Each scene shows the same named points in several views. A view is turned or mirrored, and shifted as a whole, has a little noise and may leave points out.

Scene 1
View 1
z735: -2.44; 2.72; 5.42; -1.03; 0.62; 1.80; -0.59; 0.28; -0.83; 5.91; -1.51; 1.65; 0.75; -1.68; 0.02; -2.40; -1.75; -3.35; 1.01; -0.65; 1.44
z709: -2.99; 0.56; 0.25; -1.03; 0.73; 0.76; 0.54; 1.53; 0.43; 1.66; 0.57; 2.45; 0.58; -1.37; 1.77; -0.17; -2.33; -2.25; 0.59; -1.80; 1.79
z665: -3.92; -1.88; 1.15; -2.24; 2.68; 2.45; 1.83; 2.69; 3.85; 1.53; -0.96; 2.03; 3.02; -2.63; 2.16; -0.52; 0.40; -2.29; 1.72; 0.40; -0.45
z32: -2.68; -0.14; 0.89; -1.05; 1.23; 1.75; -0.19; 2.00; 1.57; 0.85; -0.20; 1.58; -0.65; -1.03; 3.23; -0.12; -1.43; -1.38; -1.56; -1.09; -1.49
z209: -3.66; -1.80; -0.77; -1.25; 1.18; 1.03; 0.63; 2.39; 1.04; 0.67; 1.45; 1.72; 1.10; -1.20; 2.97; -0.14; -0.72; -1.38; 0.87; -0.63; 0.47
z724: -2.47; 1.34; 3.30; -1.55; 1.96; 2.75; 0.53; 1.64; 3.14; 2.45; -2.51; 2.16; 0.44; -2.15; 1.77; -0.58; -1.36; -2.81; -0.96; -0.89; -1.37
z488: -3.91; -1.00; 1.23; -1.44; 1.05; 0.97; 0.60; 1.68; -0.21; 3.21; 1.10; 1.71; 2.38; -1.60; 1.38; -1.41; -0.51; -2.21; 2.80; -0.08; 2.13
z458: -4.04; -1.45; 0.91; -1.70; 1.44; 1.22; 1.20; 2.06; 0.77; 2.81; 0.82; 1.88; 2.94; -1.94; 1.49; -1.21; -0.22; -2.25; 3.09; 0.12; 2.02
z730: -2.45; 1.88; 2.27; -0.98; 0.78; 1.33; 0.01; 1.06; 0.53; 2.77; -0.72; 2.34; 0.06; -1.51; 1.26; -0.70; -2.49; -2.69; -0.11; -1.72; 1.03
z6: -2.51; 0.02; 1.95; -0.63; 0.38; 1.46; -1.47; 1.46; -0.77; 2.28; 0.63; 0.70; -1.41; -0.29; 3.20; -1.12; -1.09; -1.10; -1.63; -0.58; -1.55
z950: -2.56; 1.36; 2.92; -1.50; 1.94; 2.54; 0.81; 1.64; 3.13; 2.29; -2.36; 2.37; 0.73; -2.30; 1.62; -0.44; -1.68; -2.90; -0.57; -1.14; -0.67
z678: -3.17; -1.18; 0.19; -0.35; -0.51; 0.14; -1.63; 1.50; -3.29; 2.34; 3.18; 0.46; -0.94; 0.36; 3.25; -1.39; -1.08; -0.50; 0.07; -0.43; 0.58
z19: -4.63; -1.23; 0.27; -1.95; 1.51; 0.61; 2.19; 1.87; 0.52; 3.32; 1.34; 2.63; 4.84; -2.45; 0.11; -1.17; -0.63; -3.03; 5.46; -0.26; 4.85
View 2
z6: -0.12; -2.01; 0.95; 0.67; -0.04; 1.11; 0.37; 0.41; 0.39; -2.10; 0.56; -2.37; -1.75; 2.71; -2.12; -3.70; -1.39; 1.66; -1.66; -0.88; 0.78
z458: -1.16; 2.41; -0.28; 0.75; -0.46; -1.57; 1.98; 2.56; 3.21; -0.12; 1.19; -2.39; -2.38; -1.08; -0.63; -3.60; -2.97; -0.01; -0.37; -1.09; -1.81
z730: 0.22; 0.81; -0.34; -0.49; -1.20; 0.85; 1.53; -0.11; 2.46; -1.74; -1.68; -3.01; -3.27; 1.85; -1.25; -4.45; -1.93; 0.05; 0.10; -1.23; -0.15
z950: 0.64; 0.80; -2.29; -0.10; -0.19; 1.87; -0.29; 0.46; 3.61; -2.92; -0.82; -3.23; -4.71; 0.35; -1.32; -3.73; -1.40; 0.41; -0.18; -1.11; -1.41
z709: -0.77; 0.84; -0.08; 0.99; -1.48; -0.36; 2.88; 0.60; 1.99; -1.63; -1.02; -2.20; -2.75; 1.26; -0.74; -3.26; -2.14; -0.75; -0.14; -2.01; -0.44
z724: 0.75; 0.39; -2.24; -0.14; 0.11; 2.15; -0.92; 0.47; 3.41; -3.07; -0.57; -3.28; -4.65; 0.47; -1.57; -3.84; -1.23; 0.84; -0.39; -0.94; -1.28
z19: -1.74; 4.85; 0.06; 0.33; -1.35; -3.52; 3.90; 3.13; 4.22; 1.63; 0.62; -2.40; -2.16; -2.21; 0.14; -4.16; -4.02; -1.14; 0.68; -1.23; -2.37
z678: -1.35; -1.62; 2.95; 1.29; -0.75; -1.12; 2.66; 1.13; -0.63; -0.38; 1.17; -1.71; 0.26; 2.95; -1.67; -3.71; -2.37; 1.14; -1.74; -1.20; 1.39
z32: -0.33; -1.41; -0.70; 1.71; -0.18; 1.27; 0.60; 0.58; 1.23; -3.35; 0.41; -2.03; -3.07; 1.49; -1.62; -2.29; -1.08; 0.58; -1.36; -1.72; -0.36
z488: -1.09; 2.12; 0.64; 0.39; -0.65; -1.78; 2.26; 2.29; 2.70; 0.42; 0.99; -2.50; -1.68; -0.27; -0.84; -4.19; -3.04; 0.23; -0.39; -0.87; -1.11
View 3
z458: -0.73; -0.95; -2.78; -1.49; 2.58; -0.25; 0.18; 1.38; -0.53; 0.07; -0.13; -0.94; -2.39; -0.11; -1.95; 0.45; 1.11; -0.44; -1.53; 1.93; -0.18
z730: -0.70; -1.07; 1.63; -2.10; 1.86; -0.47; -0.87; 0.70; -2.12; -0.41; 0.18; -0.80; -2.42; -0.82; -1.76; -1.60; 0.07; -1.81; -2.25; -1.37; 0.54
z724: 0.15; -3.29; 1.34; -0.98; 2.84; -2.51; -1.36; 0.89; -2.68; -0.52; 0.32; -1.75; -3.26; -1.39; -1.25; -1.59; -1.72; -1.81; -0.95; -0.91; -1.78
z488: -0.94; -0.20; -2.60; -1.52; 1.98; 0.59; -0.07; 1.27; -0.51; 0.01; 0.12; -0.68; -2.51; 0.33; -2.00; 0.71; 1.11; -0.55; -2.36; 1.03; 0.38
z678: -1.26; 0.31; 0.06; 1.33; 0.89; 2.90; -0.38; 1.65; -0.79; -2.27; 0.95; 1.97; -1.10; 1.47; -2.55; 0.65; 0.71; -0.04; -5.56; -1.93; 0.41
z6: -0.51; -1.69; 1.57; 1.36; 1.48; 0.59; -1.21; 1.40; -1.98; -2.18; 1.00; 0.74; -2.04; 0.41; -1.95; -0.37; -1.23; -0.84; -4.25; -2.74; -1.09
z709: -0.69; -0.88; 1.04; -1.57; 2.27; 0.21; 0.24; 1.11; -1.41; -0.93; -0.19; 0.42; -1.25; -0.67; -2.11; -1.49; 1.28; -0.89; -2.28; 0.23; 0.65
z209: -0.44; -1.83; -0.72; 0.49; 2.81; 0.24; 0.83; 1.85; -0.89; -1.78; -0.01; 1.25; -0.79; -0.11; -2.27; -0.27; 1.14; 0.25; -2.48; 1.59; -0.94
z735: -1.13; 0.06; -0.05; -3.36; 0.76; -0.39; -2.59; 0.12; -2.07; 1.27; 0.82; -3.13; -4.76; -0.12; -1.35; -0.22; -1.19; -2.78; -2.56; -3.12; 1.19
z32: -0.10; -2.88; 1.83; 1.02; 2.67; -0.71; -0.30; 1.57; -2.17; -2.20; 0.45; 0.83; -1.35; -0.62; -1.99; -1.34; -0.69; -0.59; -2.57; -0.82; -1.71
z950: 0.02; -3.03; 1.18; -1.36; 3.00; -2.36; -0.85; 0.94; -2.42; -0.47; 0.03; -1.48; -2.80; -1.50; -1.45; -1.76; -1.01; -1.58; -0.70; -0.16; -1.36
z19: -1.26; 0.65; -4.63; -3.74; 2.53; 0.36; 0.97; 1.10; 0.29; 1.40; -0.72; -1.47; -2.45; -0.12; -2.10; 0.84; 2.94; -0.41; -0.85; 3.73; 1.54
z665: 0.14; -3.24; -2.46; -0.29; 3.74; -2.17; 0.19; 1.72; -1.17; -0.44; -0.23; -1.16; -2.63; -0.87; -1.60; 0.05; -0.33; -0.26; -0.20; 2.71; -2.51
View 4
z209: 3.28; 3.20; -0.75; 0.58; 0.02; -2.92; 0.54; 1.12; -0.85; -0.43; 1.56; 1.48; 2.17; -1.06; 0.57; 0.05; 1.07; -0.39; 0.42; 0.55; -1.52
z488: 2.06; 2.37; -0.54; 3.56; -0.64; -2.45; 1.65; 1.60; -1.98; 0.63; 2.05; 0.45; 1.08; -1.54; 0.77; 2.62; 1.52; 1.34; 0.28; -0.26; -1.96
z735: -0.23; -2.03; -0.61; 3.25; 1.17; -0.54; 2.33; 0.97; -2.09; -1.72; 1.19; -2.92; 1.28; -0.14; -0.69; 4.97; 1.83; 2.69; 0.45; 1.56; -3.70
z678: 5.33; 2.30; -0.75; 1.31; 0.23; -1.80; 3.26; 2.55; 0.74; 0.25; -0.05; 0.95; 4.37; -0.32; -0.12; 0.49; 2.42; 2.25; 0.19; 1.14; -4.83
z19: 2.19; 1.90; -0.51; 5.46; -1.08; -2.86; 0.89; 1.81; -2.87; 1.70; 4.81; 1.74; -1.46; -2.68; 2.46; 3.56; 1.03; 0.87; 0.07; -0.41; -0.83
z665: -0.53; 4.05; -0.58; 1.31; -0.84; -3.20; -0.42; 0.00; -3.09; -0.72; 1.34; -0.14; 0.88; -1.46; 0.15; 1.45; 0.65; -0.90; 0.68; -0.90; 0.60
z709: 3.02; 0.58; -0.91; 0.95; 1.15; -2.00; 0.65; 1.05; -0.71; -1.24; 2.53; 0.81; 1.42; -0.76; 0.66; 1.26; 0.91; 0.07; 0.39; 1.89; -2.28
z724: -1.22; 0.70; -0.73; -0.32; 1.15; -1.72; -0.09; -0.50; -2.20; -3.07; 0.35; -2.14; 1.84; -0.07; -1.18; 1.99; 0.80; -0.39; 0.73; 1.11; -1.04
z458: 1.52; 2.56; -0.59; 3.08; -0.61; -2.65; 0.89; 1.20; -2.25; 0.31; 2.35; 0.59; 0.65; -1.66; 0.95; 2.30; 1.21; 0.57; 0.44; -0.25; -1.18
z730: 1.55; -0.73; -0.88; 0.81; 1.53; -1.33; 0.85; 0.63; -1.09; -2.11; 1.75; -0.89; 1.63; -0.28; -0.14; 2.29; 1.10; 0.58; 0.46; 2.17; -2.65

In a view up to two points have been moved. Name them for each view, in the order of its rows, or write none.
view 1: z458
view 2: none
view 3: z950
view 4: z209, z488

Scene 2
View 1
z364: 1.39; -3.66; 2.18; -1.11; 2.64; -2.10; 1.78; -1.37; 1.30; -0.62; 1.93; -3.83; 1.19; -3.17; -1.22; 1.24; 0.25; -1.17; 0.29; 0.22; -1.70
z80: 1.24; -3.36; 1.48; -1.48; 1.82; 2.73; 1.90; -2.09; -1.72; -0.10; 0.32; -3.52; -0.30; -3.89; -0.29; 0.29; -2.42; -1.83; -0.76; -1.39; -0.86
z107: -0.01; -2.05; 0.26; 0.62; 1.03; -1.17; 0.71; 0.61; 1.24; 0.00; 0.45; -0.94; 0.65; -0.81; 0.73; 0.77; -2.33; -0.53; 2.40; 2.13; -1.39
z746: -0.72; -1.74; -2.15; -0.55; -0.57; -1.78; 1.10; -0.59; -0.51; 1.65; -2.08; -0.60; 0.08; 0.00; 0.53; 1.42; -1.88; -1.41; -0.31; 2.44; -0.57
z18: -0.09; -2.19; -0.39; -0.42; 1.08; -2.78; 1.23; -0.44; 1.00; 0.79; -0.50; -1.25; 0.79; -0.59; 0.20; 1.21; -0.76; -1.01; 0.72; 2.20; -0.81
z984: -0.94; -0.76; -1.35; 0.63; 1.31; -2.90; 0.67; 0.77; 1.76; 1.65; -1.87; 1.35; 0.86; 1.66; 2.03; 0.48; -1.58; -0.40; 2.59; 3.44; 0.46
z582: -1.19; -0.87; -3.90; -1.55; -1.09; 3.19; 1.67; -2.05; -4.49; 3.37; -5.69; 0.56; -1.77; 0.10; 2.13; 0.09; -4.20; -2.46; -2.58; 0.75; 1.84
z52: 0.01; -1.74; 0.82; 0.18; 3.68; -7.36; 1.17; 0.53; 4.80; 0.72; 0.52; -0.27; 2.59; 1.09; 0.56; 1.07; 2.14; -0.05; 2.95; 3.57; -0.17
z430: -2.00; -0.07; -3.95; 0.36; -0.88; -2.67; 0.58; 0.54; -0.04; 3.07; -4.25; 2.44; 0.03; 2.85; 2.40; 0.85; -2.40; -0.96; 0.99; 4.35; 0.91
z101: 1.20; -3.35; 2.00; -0.52; 1.58; 2.28; 1.41; -0.99; -0.73; -0.94; 1.54; -3.43; -0.03; -3.85; -0.36; 0.49; -2.97; -1.29; 0.74; -0.67; -1.85
z599: -0.24; -1.57; -1.33; -1.01; 0.96; 0.85; 1.57; -1.36; -1.56; 1.91; -2.85; -0.37; -0.40; -0.57; 1.40; 0.17; -2.43; -1.71; -0.57; 0.85; 0.85
z99: 0.69; -3.10; 1.14; -0.15; 1.01; -0.31; 1.15; -0.43; 0.46; -0.63; 1.42; -2.86; 0.49; -2.62; -0.50; 1.08; -2.04; -1.03; 1.08; 0.86; -2.13
z773: -0.21; -1.82; -0.98; -0.88; 1.50; -2.06; 1.56; -1.07; 0.15; 1.68; -1.85; -0.72; 0.57; -0.22; 0.69; 0.74; -0.66; -1.36; -0.11; 1.67; 0.38
z67: -0.61; -1.57; -0.91; 1.27; -0.90; 1.29; 0.11; 1.22; -0.29; 0.14; -0.32; -0.24; -0.36; -0.68; 1.33; 0.75; -4.90; -0.64; 2.57; 2.41; -1.82
z42: -0.47; -1.58; -0.70; 0.41; 0.95; -2.11; 0.79; 0.45; 1.22; 0.86; -0.81; -0.08; 0.66; 0.26; 1.15; 0.78; -1.89; -0.63; 2.00; 2.68; -0.60
z325: -0.15; -2.09; -1.17; -1.28; 0.86; -1.69; 1.69; -1.51; -0.53; 1.66; -1.93; -1.28; 0.28; -0.73; 0.27; 1.03; -0.77; -1.68; -0.92; 1.43; 0.06
View 2
z99: 1.43; -3.79; 0.37; -2.98; 1.62; -0.32; -0.07; -0.10; 1.27; -0.97; 3.20; -2.10; 0.33; -3.90; 1.34; 1.73; 0.60; -1.84; 2.07; -0.97; -2.30
z325: -2.03; -4.17; 1.44; -0.39; 1.06; 0.46; -2.22; 0.65; 2.39; -0.97; 1.17; -2.68; 0.36; -2.98; 2.86; -1.23; 0.89; -0.99; 1.99; -1.98; -0.95
z430: -6.81; -2.34; -0.71; 1.26; 2.71; 0.91; -1.28; -1.26; 1.39; 0.41; -3.05; -2.45; -1.53; -0.80; 3.59; -1.73; -1.23; 0.14; 1.29; -1.54; 1.47
z18: -1.70; -3.92; 0.10; -2.23; 1.34; -0.71; -0.65; 0.27; 2.05; 0.13; 1.26; -2.51; -0.39; -3.51; 3.26; -0.39; 0.06; -1.10; 1.56; -1.06; -0.90
z364: 2.18; -5.15; 1.18; -4.31; 0.23; -1.57; -0.60; 1.56; 2.44; -0.43; 4.61; -2.49; 0.73; -5.47; 2.75; 0.38; 1.36; -2.09; 1.95; -1.00; -2.87
z80: 2.15; -3.94; 2.54; -0.83; 1.74; 1.25; -2.12; 1.03; 0.95; -2.85; 4.72; -1.44; 1.55; -3.89; -0.72; 0.90; 2.25; -2.37; 2.71; -2.37; -2.90
z101: 2.74; -3.50; 1.26; -2.10; 2.10; 0.62; -0.71; 0.25; 0.48; -2.21; 4.69; -1.31; 0.97; -4.00; -0.65; 2.11; 1.49; -2.43; 2.46; -1.64; -2.99
z582: -4.23; -2.61; 2.84; 5.04; 2.77; 4.37; -4.55; -0.57; 1.08; -3.70; -0.81; -2.17; 1.05; 0.14; -0.23; -1.56; 1.49; -0.56; 2.67; -3.69; -0.02
z746: -2.64; -3.67; 0.57; -0.18; 1.50; 0.85; -1.58; -0.67; 2.17; -0.89; -0.24; -3.02; 0.04; -1.92; 3.00; -0.31; 0.12; -0.51; 1.90; -1.58; -0.50
z984: -4.89; -2.44; -1.16; -1.31; 2.83; -0.88; 0.07; -0.10; 0.84; 1.31; -0.56; -1.34; -1.79; -2.95; 3.06; -1.33; -1.07; -0.82; 0.98; -1.04; 0.60
z599: -2.37; -3.19; 1.65; 0.95; 2.27; 1.47; -2.46; 0.47; 1.12; -1.77; 1.28; -1.68; 0.30; -2.38; 0.84; -1.10; 0.98; -1.27; 2.12; -2.44; -0.80
z107: -1.09; -2.89; -0.78; -2.55; 2.48; -0.62; 0.47; -0.45; 0.64; 0.13; 1.64; -1.60; -0.83; -3.43; 1.72; 1.00; -0.36; -1.52; 1.57; -0.75; -1.08
View 3
z599: -0.86; 1.61; -2.35; -1.55; -1.00; -2.47; 4.16; -1.38; -0.68; 1.44; -0.71; -2.37; 0.75; -0.54; 1.82; 2.22; 1.21; 1.54; -0.39; 1.26; -1.24
z67: 1.13; 2.25; 1.05; -1.61; -2.29; -2.60; 1.38; -1.09; -1.21; -0.60; -1.05; -2.25; 2.63; 0.26; 0.14; 0.09; -0.41; 1.28; 2.46; -0.09; 0.33
z18: -2.01; 2.17; -1.58; -2.02; 0.60; -3.54; 1.03; -1.07; 0.37; -1.39; -1.69; -0.91; 0.96; -0.20; 3.04; 0.75; 1.08; 2.88; 2.02; 2.71; -0.04
z984: 0.19; 3.13; -3.32; 0.86; -0.14; -3.61; 1.18; 0.29; -1.23; -0.17; -3.63; -0.58; 1.55; 2.07; 1.65; 0.18; 0.73; 3.52; 3.40; 1.91; 0.29
z773: -1.86; 2.00; -2.80; -1.48; 0.50; -3.31; 2.47; -1.00; 0.00; -0.08; -1.58; -1.10; 0.54; -0.20; 2.98; 1.55; 1.43; 2.67; 0.89; 2.58; -0.72
z42: -0.71; 2.59; -1.71; -0.90; -0.22; -3.45; 1.02; -0.59; -0.37; -0.88; -2.36; -1.18; 1.48; 0.78; 2.02; 0.32; 0.77; 2.75; 2.70; 1.96; 0.26
z80: -3.10; 1.31; 0.82; -5.01; -1.74; -2.81; 2.75; -3.46; 2.35; -0.17; 0.97; -5.18; 0.34; -1.94; 2.77; 2.09; 1.77; -0.13; -0.81; 1.03; -0.28
z746: -0.63; 1.59; -1.61; -1.50; 0.35; -2.64; 2.60; -0.69; -1.38; -0.29; -0.93; 0.13; 1.38; -0.88; 2.18; 1.31; 0.38; 2.68; 0.89; 2.12; -1.14
z99: -2.35; 1.91; 1.16; -4.02; -0.71; -3.46; 0.40; -2.35; 1.74; -2.15; -0.50; -3.04; 1.19; -1.00; 2.72; 0.43; 1.00; 1.31; 1.82; 1.70; 0.60
z325: -2.04; 1.61; -2.22; -2.07; 0.61; -3.01; 2.90; -1.27; -0.12; -0.09; -0.78; -0.91; 0.55; -1.05; 3.13; 1.84; 1.26; 2.37; 0.24; 2.54; -1.13
z364: -4.75; 1.94; 0.13; -4.88; 0.78; -4.10; -0.16; -2.77; 3.40; -2.87; -0.57; -3.05; 0.12; -1.40; 4.62; 0.77; 2.08; 1.91; 1.50; 3.25; 0.72
z52: -3.27; 3.63; -4.07; -0.44; 2.37; -5.21; -1.64; -0.05; 1.65; -2.94; -4.67; -0.17; 0.27; 2.13; 4.55; -0.54; 2.10; 4.91; 4.82; 4.63; 1.50
z430: 1.69; 2.33; -4.01; 1.74; 0.26; -2.54; 3.40; 0.98; -3.73; 1.11; -2.82; 1.67; 1.92; 1.07; 0.93; 1.06; -0.04; 3.79; 1.87; 1.78; -1.46
z101: -2.59; 1.69; 1.88; -5.00; -1.99; -3.16; 1.27; -3.23; 2.51; -1.24; 0.37; -5.16; 0.95; -1.47; 2.39; 1.04; 1.33; 0.03; 0.69; 0.74; 0.63
View 4
z599: -2.12; -0.40; -0.66; -1.94; 1.42; 0.97; -2.06; 0.81; 0.27; 3.04; 2.12; 3.64; -0.49; -0.16; -1.09; -0.68; 3.50; 1.51; 0.27; -1.92; 1.47
z52: 2.43; 3.67; -2.21; -2.39; 2.08; 0.75; -0.53; 6.16; 6.56; 4.79; 0.36; -1.45; -2.36; -0.87; 0.15; 1.22; 4.38; -3.79; -1.29; 1.27; 2.74
z101: -2.77; 3.51; 0.47; 2.60; 1.29; 2.23; -2.93; 0.06; 0.03; -0.37; 0.09; 1.31; -0.11; 1.62; 1.06; -1.48; 5.20; -0.03; -2.23; -2.78; 0.81
z80: -3.03; 2.36; -0.05; 1.41; 0.81; 1.85; -3.89; -0.17; -0.51; 0.27; -0.08; 2.56; 0.41; 0.37; 1.39; -2.70; 5.77; 0.99; -1.11; -3.61; 0.96
z773: -0.44; 0.73; -1.14; -2.13; 1.70; 0.22; -2.03; 2.18; 2.21; 3.39; 1.25; 2.04; -0.70; -0.99; -0.68; -0.25; 3.87; -0.43; 0.00; -1.13; 1.67
z582: -3.18; -3.66; -0.25; -3.35; 1.53; -0.14; -2.33; -1.54; -2.10; 3.29; 3.63; 6.31; 0.37; -0.60; -2.77; -0.66; 2.09; 3.74; 1.77; -2.74; 0.94
z67: -2.07; 1.26; 0.76; 0.46; 2.53; 1.70; -0.02; 0.18; 0.52; 1.43; 2.97; 1.63; -1.33; 2.83; -2.47; 2.01; 1.69; 0.02; -1.95; -0.49; 0.85
z107: -0.89; 2.59; -0.21; 0.13; 2.12; 1.59; -0.78; 2.02; 2.30; 2.04; 1.56; 0.56; -1.46; 1.53; -0.93; 1.06; 3.31; -1.22; -1.86; -0.37; 1.48
z325: -0.48; 0.53; -0.86; -1.83; 1.76; -0.31; -2.51; 1.39; 1.60; 2.75; 0.96; 2.39; -0.08; -1.35; -0.64; -0.63; 3.86; -0.42; 0.21; -1.69; 1.21
z984: -0.06; 0.70; -1.23; -2.85; 2.26; 1.21; 0.27; 3.44; 3.34; 4.64; 2.81; 1.34; -2.29; 0.62; -2.10; 1.95; 2.38; -0.69; -0.68; 0.76; 2.25
z42: -0.34; 1.55; -0.66; -1.34; 2.28; 1.01; -0.59; 2.42; 2.68; 3.14; 1.98; 1.05; -1.56; 0.73; -1.47; 1.38; 2.86; -1.10; -1.08; -0.06; 1.68
z430: 0.10; -2.00; -0.98; -4.57; 2.77; -0.51; 0.43; 2.04; 2.24; 5.22; 4.07; 3.03; -1.61; -0.25; -3.98; 2.63; 0.68; 0.12; 0.77; 0.67; 1.69
z18: -0.10; 1.93; -0.58; -0.87; 2.04; 0.32; -1.62; 2.09; 2.56; 2.45; 1.01; 0.91; -0.80; -0.19; -0.68; 0.42; 3.66; -1.51; -0.91; -0.79; 1.36
z99: -1.23; 3.44; 0.16; 1.59; 1.86; 1.15; -2.23; 0.96; 1.52; 0.42; 0.25; 0.45; -0.41; 1.00; 0.26; -0.27; 4.39; -1.46; -1.99; -1.68; 0.90

In a view up to two points have been moved. Name them for each view, in the order of its rows, or write none.
view 1: z364
view 2: z599
view 3: z984
view 4: z80, z18
